Points, in no order, along strands that fork, close into loops and pass close to each other.
In the rows, zero is written as 128.
Points whose rows are less than 110 apart are linked; no others are. Some points are linked to none.
disil: [ 97 121 151 109 115 129 120 123 132  95  72 151 175 175 183 144  95 169
 135 165 152 141]
neb: [122 146  87 125 126 127  91 121 103  93 112  95 109 180  91 125 132  34
 144 109  78 119]
getu: [131 100 124 121 139 138 133 131 111  90 136 105 129 156 124  97 114 130
 113  83 124 165]
bezeg: [141 131 108 169 180 112 105 130 119 185 135 128 132  99 101 157 137 153
 120  71 127  77]
Mebez: [139  95 101 130 103 111 138 170 207 216 116 174 110 102 113 143 173 175
  56 136 137 111]
Dul: [137 104 117 146 166 113 119 112 140 199 165 148 121 122  74 161 111 174
 109 111 142  86]
bir: [127 146  41 126 149 109 154 152 146 185 142 106 101  67 109 142 124 167
 119 141 121 129]
vamit: [103 151  51 103 110 129 112 109  98 151 135 105 110 126  60 111 135  89
 133 113  96 123]
meru: [112 156  54  92 115 106 102 142  84 198 114 116 100 114  68 138 147  62
 161  94 113 109]
gorag: [129 141 138  67 170 128 136 110  84 118 101 170 112 174 164 149  59 163
 120 109 155 118]
Vefun: [145  91 159 111 116 156 146 127 214 160 168 188 116  99 101 136 169 176
  94 128 145 123]
miku: [142 163 177 137 120 114 129 122 123 102 128 124 173 126 146  82  95 134
 179 106 138 135]
bozi: [124 159 133 135 143 144 132 136 133 136 122 106 126  83 165 132 153 152
 192  99 126 135]
zizoz: [113 169 104 145 125 104 105 140  65 159 144 105 105 105  92 149 113  48
 177 156 110 100]
sifup: [157 147 109 123 103 117 106 152 105 138 147 117  93 137  72  90 126  49
 171  66  90 120]
tade: [117 154 137 126 112 114 131 153  88 110 144 105  94 116 168 131 112  84
 173  89 132 174]
nozar: [150  85 130 113 147 137 167 108 159 208 160 157  85 129  86 169 136 192
  88 138 135  96]
gulok: [135 145 153 208  87 140 107 109 117 134 131 128 150 134 159 131 167 108
 137 161 118  87]
nup: [113  81 139  93 134 162 146 158 221 142 104 152  80 119 139 157 162 173
  91 168 128 145]
zar: [135  96 160  66 185 131 160 100  97 109 125 152  87 185 143 157  89 149
 105  91 151 153]
Dad: [141 119 122 161  83 138 123 136 183 189 128 164 151 106  97  98 163 178
 121 161 136 105]
laguz: [126 127 180 107 134 128 121 112 168 142 160 209 138 127 156 150 135 163
 151  74 177 149]
fofes: [130 128  81  79 192 141 109 136 108 139 130 106  95 139  77 139 119 130
 192 117 108  95]
ked: [130 107  94  81 171 148 136 122 132 164 166 117  69 138  82 160 106 168
 170 144 118 118]
kover: [116  99 106 115 129 142 138 149 176 167 147 133  96 122 103 144 101 187
 167 167 122 133]
git: [138  81 164 102 151 165 174 101 170 155 148 148  87 148  99 171 141 169
 108 156 123 123]
kub: [126 160 107 156 129 123 120 146 131 185 137 111 121  85 117 135 126 159
 187 132 120 106]
kiz: [123  98 157  95 107 161 128 138 192 106  92 183 140 113 154 115 191 159
  66 127 172 161]
sofem: [123 127  86 170  93 102 132 116  74 149 148  88 120 134  94 122 111  93
  85 201 120 108]
fezu: [112 132 121 117 181 124 108 146  94 102  93 108 122 151 182 161 107 130
 159  87 133 153]
kog: [129  85 171 111 179 158 147  91 156 112 115 147 121 167 136 161 147 170
  96 123 134 120]
lofo: [150 104  93 140  83  91 152 156 145 222 154 121 121  94  94 109 123 175
  90 119 144 133]
zoki: [102 133 150 151  71 125 152 144 147 120 130 119 112 113 188 129 118 128
 154 162 136 181]
rizud: [124 138 135 101 166 102 104 136  85  94  75 148 146 193 178 147  57 138
 130 100 146 130]
zoka: [136 115 167 150 168 123 118 106 154 119 172 152 161 125  83 110  93 151
 125 100 129 116]
didev: [144 118 100 143  98  71 144 147 175 234 100 150 135 111 119 131 158 177
  86 149 166 129]
doga: [161 115 132  59 204 135 143  96 112  97 147 136  77 178 101 137 111 117
 132  73 129 139]
tudiv: [104 148 125 161 152 110 141 108 115  89 105 123 159 106 192 159 125 133
  81 119 140 163]
repet: [149 159 171 189 136 132  98 116 127 114 121 138 172 134 166 122 166 108
 159  92 122 100]
dapir: [131  98 134 124 120 146 120 129 197 173 102 170 146 124  68 120 156 180
  71 193 136  81]
nanek: [147 114 153 193 111 122 102 147  86 125 138  96 101 174 125 126 109  77
 140 123  97 109]
lat: [127 176 113  58 145 110 139 140  95  93 109 146 130 103 115  99 128  37
 174  64 122 153]
fev: [112  99 123  72 157 143 172 105 148  88 109 120 130 137 143 126 102 183
  92 164 151 161]
niso: [119 112 138 154 146 153  77 123 159 100 108 182 173 146 154 160 193 142
 116 125 149 125]
fure: [140 152 132 156  94 110 130 137  94 147 195 116 105  95  88 104 114  69
 149  97 110 130]
gir: [ 93 111 111 129  99 127 139 140 139 103 157 116 128 124  98 114  82 126
 140 171 124 191]
lel: [153 139 101  66 189 129 105 148 134 129 141 137  88 130  65 136 122  78
 192  68 107 102]
pizat: [138 140 106 100 158 105  91 126 100  54 101  93 155 190 110 131  97  78
 150 121  92 118]
tutig: [116 148 140 173 132 128 127 105  88  93 159  90 110 103 190 154 131  73
 116 176 136 103]
pive: [142 124 174  92 151 118 125 135 139 137 148 168 109 145 162 140  91 160
 172  56 157 149]
letus: [162 138 137  92 198 118 112 134 126  97 140 127 112 143 101 123 103 103
 165  59 129 127]
lak: [130  89 120 186 134 135 100 157 119 167 120 114 110 155 125 145 139 151
 126 102 102 115]
mita: [121 119 153 139  68 154 106 148 180  97  86 161 156 123 160 117 199 126
  90 168 146 159]
geneg: [100 103 147 131 109 152 108 148 211 136 104 166 142 127 114 140 134 163
 135 214 131 129]
dubag: [156 109 120 180 153 114  88 156  96 145 119 102 120 172  98 129 116 108
 133  94  93  91]
gisa: [124 170  71 151 141 101 137 139 100 186 141 103 127  47 100 142 127 130
 142 148 127 113]
pufim: [149 154 142 135 182 133 108 124 120 116 125 106 168 122 112 126 113 140
 182 120 108  78]
bubur: [172 172 166 145 165 104 114 137 112  98 119 114 167 116 119  96 104  92
 191  96 114 101]
fur: [153 166 186 154 117 124 138 112  84 100 150 101 127 108 185  95 142  78
 154 116 136 105]
zugab: [139 132  89 185 106 122 158 134 127 171 123 103 120  93 132 116 157 153
  69 144 120 121]
mev: [108 120 105 134 182 124 134 120 141 113 148 120 128  99 126 159 111 154
 125 120 128 151]
Moge: [104 165 106 102 141 109 149 115  84  81 120 113 150 107 149 114  87 119
 124 105 147 173]
bes: [ 98 159  61  84 152 147 121  95 112  88 129  98 145 119  78 102 134  90
 131 107  98 141]
dak: [129 157 113 119 132 121 116 113  54 132 167 109  95 103 117 120 128  27
 151 165 133  55]
rup: [142 174 135  78 128 117 143 152  77 109 114 123 120 110 157  84 107 100
 180  58 147 151]
nid: [ 99 118 164  93 106 141 102 120 165 105  86 196 186 150 153 143 131 161
 114 177 173 140]
tisa: [109 171  96  52 156 116 124 102 116  86 133 141 147 111  82  96 105  79
 157  87 122 155]
sil: [111 141 156 134  82 127 149 127 116 116  97 138 141 129 200 112 122 150
 122 117 155 176]
tef: [118 120 165 160  75 139 134 126 104 100 147  91 109 147 169 106 114 100
 150 172 127 149]
noret: [147 130 143 131 181 135 115  81 142  99 126 121 194 143 119 138 141 171
 129 137 112  65]
muv: [130  84 129 156 121 158  70 146 166 149 106 182 145 151 102 161 200 152
 100 146 137 102]
gogu: [105 100 134  78 134 128 158 141 165 127 144 152 104 119 168 153  95 177
 116 103 163 190]
Fum: [122 119 153  90 147 158 132 110 147 119  97 139 139 171 169 133 113 186
 175 150 150 126]
livog: [ 87 125  72 103 111 123 132 133 131 105 165 114 101 123 106 135 105 108
 135 109 113 198]
gab: [145 121  95 149  65  72 154 133  94 208 161 108 108 108  96 107 120 119
  82 135 159 145]
Gunag: [118 171 103 109 119 127 161  97  80  73 148  87 143  85 143 100 125  84
 120 145 132 157]
mapin: [172 165 116  62 147 103 125 126  72  75  89 133 159 173 141  79  71 127
 120  78 138 110]
vum: [116 105 154 100 125 161  88 134 199 103 112 200 163 128 108 149 170 146
 114 197 154 137]
por: [135 110 125 148 155 150 125 102 161 144 125 140 167 132  97 135 138 182
 110 171 123  77]
firu: [125  72 186 113 107 157 142 136 176 115 117 154 135 131 136  99 148 167
  88  91 151 153]
bofi: [149 140 119 169  77 162 106 131 166 161 126 157 140 115 141 106 203 158
 152 145 127 117]
zire: [130  73 119 143 115 126 133 161 146 173 190 127 107 114  91 148 110 158
  96  68 118 134]
kabo: [144  77 175 166 123 145 109 136 138 117 120 123 162 169 100  99 130 145
 104 116 108 108]
Zefip: [123 128 164  89 156 132 151  71 139 100 104 193 169 142 157 147 119 183
  66 142 171 123]
Roguk: [137 126 124 171  60 142 152 141 127 174 141  95  81 116 157 110 143 131
 138 191 122 117]
lum: [113 107 141  92 169 121 148  89 122  78 112 138 179 158 139 136  85 169
  77 139 150 137]
Tas: [112 145  87 162 144 125 131 131  82 116 140  83 106 103 132 150 142  92
 115 119 106 140]
doden: [137 149 162 139 101 105 119 122  93  78 141 113 161 166 129  92  72  79
 153 126 122 152]
tig: [130 123  59 108  84 131 139 135 112 170 163 100  96 119  68  92 128 129
 130 107 111 145]
boge: [136 118 161 146 156 138  99 116 147 111 102 152 160 160 170 136 152 151
 140  83 135 119]
liton: [113 166 106  94 113 129 130  95  76  70 123 103 112 149 142  94 141  30
 116  86 117 153]
sez: [126 130  72 116  70 144 143 148 105 154 168  80  61 112 120 114 145 100
 154 117 102 154]
Gukin: [123 129 103 158  70 123 137 145  97 170 175  95  66 117 127 131 121  95
 144 168 119 133]
tum: [143 148 101 130 190 116 126 138 106 148 153 113 131  68  82 130 132 121
 143  71 115 100]
Gete: [120 102 149 162  60 137 132 170 176 159  92 131 121 111 107 102 156 140
  61 196 112 121]
dadiz: [133 166 127 166  92 153 142 128 152 140 118 119 119  88 187 121 187 150
 163 148 126 133]
nem: [135 100 156 172  45 151 155 155 164 147 130 119  97 114 153 100 173 132
 101 156 117 141]
biz: [ 93 106 144 145 118 118 117 124 126  75  92 106 186 165 159 151 101 133
 109 180 112 139]
Sogam: [110  76 168 169  77 143 121 158 148 134 111 109 143 138  91 101 118 136
  87 168 110 127]
Tulo: [156 164 148  66 163 109 136 140 101 128 117 166 112 121 156 107  75 138
 162  44 164 130]
gasid: [107 113 115 157 127 138 128 130 187 101  85 141 172 121 140 153 166 144
  70 199 107 115]
Bazop: [143 147  80 126 135  74 110 147  57 212 117 102 120 105  84 134 139  99
 144  82 136 105]
lus: [116 115 103 160 104 129 117 131 105 128 147  95 137 136  84 118  98 117
 128 167  99 134]
tive: [113 149 119 188 126 127 150 105 129 107 122 100 136  98 188 155 150 115
  91 173 116 130]
letel: [139 143  93 152  92  77 135 100  61 183 170 104 102 107  83 116 121  74
  88 145 154 106]
supo: [158 145 144  95 163 121 129 111  96  70  91  98 178 157 156 102 111 149
 137 100 124 100]
dip: [102 139 127 102 114 111 152 129 117 114 127 147 132 112 161 115  71 164
 113 105 162 187]
gobu: [156 160 140 141 110 144 142 125  80 106 137  75 120 121 135  77 140  91
 169 126 106 109]
Vegev: [108 157 127 129 130 113 107 150  89 109 146 113 107 123 126 141 101  46
 198 122 106 151]
lar: [148 147 138 127 122 125 135 113  83  73 115  65 175 146 159  98 131 124
 144 133 102 108]
gipu: [103 106 143  81 152 138 158 127 203 113  91 164 124 123 162 147 129 174
  95 186 156 164]
lepo: [123  82 109 177 129 145 109 148 143 178  93 133 121 136 127 157 177 171
  76 118 122 102]
vos: [119 140 176 158  79 119 142  95 109  84 126 110 153 146 205 124 118 107
 122 189 141 126]
dofam: [153 105 169 119 208 140 122 100 131 104 107 140 128 188 154 161 134 151
 137  95 135 100]
kep: [112 125  88 161  91 121 148 185 169 178 141 116  79  97 170 161 137 145
 118 161 101 160]
kuniv: [ 94  98 129 126 125 136 134 145 176 115 123 121 138 134 111 134  92 164
 142 196 123 152]
poti: [126 164 135 118 138 130 127 102  60  79 158  83 114 102 161 130 137  40
 147 168 131  77]
Kod: [119 123 153 189  59 149 104 133 150 123 115 160 145 139 157 142 191 103
 101 196 125 121]
rin: [129 171 107  96 115 130 123 109 115  84  98 116 121 146  96  97 157   7
 145  79  83 109]
Fek: [142 121 205  94 165 138 158  64 133 126 129 192 135 168 139 170 131 155
 107 117 159 129]
Rigod: [176 166 133 134 139 124 122 158  81 112 123 101 123 112  93  87 139  54
 176  95  95  91]
rodim: [118 110 127 139 149 109 106 119 107  66 124  93 185 175 114 135  85 119
 118 149  96 130]
Dape: [100 146 150 154  80 118 155 136 170 104 106 155 136 113 203 136 140 115
  99 197 140 178]
dif: [131 128 139 132 145 148 131 108 197 136 154 181 137  96 138 152 173 170
 119 107 151 136]
pur: [122  63 162 146 108 142 132 153 179 160 146 146 120 110  92 124 133 168
  84 104 129 129]

A piece is two or more points that can be reached from each other along the links. Count, over all rows, the pieces, the separate loops (a circle has one, a figure eight two, a Y none), the forks (points with three links) and the tips (points with one).
pieces: 4
loops: 0
forks: 13
tips: 21

A tip is a point with one link. Name the tips that can be reached along the links from each point below, in the order of the rows.
sil: gogu, Gunag, vos, Dape
pizat: Mebez, fezu, Fum, livog, liton
supo: bir, fure, fur, mapin, doden

Name the points in between on the shortest way along the links from the first point to the second, in order.
zar; nid: doga letus lel fofes ked kover kuniv geneg vum
dadiz; miku: bofi Dad dapir por noret pufim bubur
nozar; Bazop: git kog dofam boge repet gulok Kod mita kiz firu pur Vefun dif laguz pive Tulo rup lat tisa bes vamit meru
livog; neb: gir kuniv geneg vum nid disil biz rodim pizat
Sogam; zizoz: Gete nem Roguk Gukin sez tig vamit bes tisa lat rup tade Vegev
